A landscape with many peaks, sampled at points; each row gives a point and its height.
From any point a climber steps to the highest of the 3 points nearest to it. It stops when none of these is higher. Distance is the straight distance between rows; heights are no part of it.
<330> height 439: [ -9   7  14 -11  10  -7  -7   3 -31  16]
<476> height 468: [  0  20  18 -20  16 -18   8  14 -22  25]
<488> height 443: [ 17  15   0   8   9 -36  16   4  12  26]
<139> height 286: [-13  -7  -8  -8  -5  13 -14   0 -19  -8]
<390> height 567: [ -2  -8  -5 -19 -31  24 -24  -5  23 -11]
<542> height 188: [  8  -1   5  22  11 -10  14  -6   6   2]
<358> height 438: [ -8  -7 -14 -20 -22  17 -26   2   2 -16]
<436> height 430: [-11  -7 -11 -13 -17  21 -14   1   1 -14]
<468> height 516: [ -4  -6 -10 -23 -29  18 -29  -1  13 -16]
<56> height 531: [ -7  -7  -9 -19 -27  21 -24   0  15 -14]
<49> height 116: [ -1  -2  12   8  13   0   9  -3 -10   5]
<608> height 141: [ 7  0  8 17 13 -8 14 -5  1  3]
<378> height 60: [ 12   0   2  25  10 -16  14  -7  11   5]
<540> height 606: [ 12  24  10 -11  17 -29  16  14  -7  22]
<291> height 91: [ 8 -6 -2 26  8 -3 16 -8 14 -5]
<596> height 73: [ 13  -8  -9  37   3 -13  16 -11  23   0]
<585> height 124: [  4  -9  -6  15  -8  17  18  -3  32 -18]
<458> height 413: [ -9   3  12  -6   9  -2  -4   2 -29  11]
<52> height 375: [-13  -4  -8 -15  -2  -1 -26   2 -36  -7]
<92> height 710: [-3 -5  3 14  9  7 12 -4  1 -5]
<421> height 352: [ -9  -9  -6  -6 -15  26  -3   0  11 -12]
<39> height 503: [ -7  -9  -9 -15 -23  23 -18   0  14 -14]
<501> height 460: [ 17  21  -3  -5  14 -37  18  12   6  26]
<563> height 208: [ 14   2   1  25   9 -23  16  -7  12  12]
<626> height 716: [  4  -9   3 -14 -34  28 -31 -13  36  -5]
<506> height 454: [ 13   7   6  17  12 -24  16  -2   8  13]
<439> height 489: [  4  25  15 -21  18 -23  11  18 -18  24]
<170> height 200: [ -2  -8  -4  12  -3  17  13  -3  16 -14]
<505> height 377: [ -9  -4   5   0   7   8  -2  -2 -19   2]
<268> height 310: [-13  -6 -12 -15  -8   9 -24   3 -21 -13]
<599> height 499: [ -7  -8  -3   4  -2  19   8  -2   5 -11]
<59> height 433: [  0  -8  -2   0 -21  28   6  -4  38 -15]
<48> height 441: [  2  17  19 -13  17 -18   9  10 -17  22]
<134> height 442: [-13   3   5 -15   6  -6 -24   3 -44   8]
<22> height 490: [ 11   8  13  11  15 -19  14  -1   0  13]
<70> height 407: [-10   0  -8 -18   3  -9 -35   4 -46  -9]
<519> height 533: [-8 -7 -1  4  1 14  3 -1 -7 -7]
<497> height 100: [ 12 -12 -16  40  -3  -6  19 -11  34  -7]
<321> height 108: [ -1   2  14   5  14  -5   8  -2 -13  10]
<115> height 505: [  0  -8   2  -8 -29  31  -8  -8  38 -11]
<152> height 146: [  3  -7  -2  19   5   8  15  -5  13 -12]
<271> height 53: [10 -7 -7 31  4 -2 18 -8 23 -8]
<394> height 353: [ -8  -4 -16 -23 -14   6 -32   4 -14 -20]
<375> height 295: [ -1  -7  -2  12   2  13  13  -4  10 -12]
<356> height 697: [ 15  29  -4 -20  20 -33  22  22  -5  24]
<137> height 661: [-11  -8  -3   2  -1  19   2  -2  -2 -10]
<434> height 384: [ 4 -4  3 19  9  0 14 -6  6 -5]
<431> height 504: [ 11  13  13   3  15 -26  14   6  -2  18]
<610> height 456: [ -6  17  19 -21  13 -15  -2  12 -31  25]
<422> height 110: [  7  -9 -11  25  -6   9  20  -8  33 -18]
<590> height 348: [-14  -5  -8 -12  -1   7 -21   2 -29  -7]
<161> height 528: [ -3  -9  -3 -12 -28  29 -13  -5  29 -11]
<247> height 354: [ 16   7  -1  19   8 -32  16  -2  12  20]
<50> height 451: [-12  10  13 -20   9 -13 -15   8 -41  19]
<459> height 357: [-12  -4 -13 -19  -3   0 -31   3 -34 -15]

For each start below, name the point where the climber stops.
<488>: <356>
<170>: <137>
<394>: <390>
<375>: <137>
<542>: <92>
<436>: <390>
<421>: <390>
<431>: <356>

Call two points neighbours if one is among the 3 nearest of the other. Go from one point of each pair to the other, from neighbour to neighbour, staying as high as possible. Name the lowest point that can't be avoided.
<92> / <390>: <375>
<137> / <356>: <505>
<356> / <390>: <394>
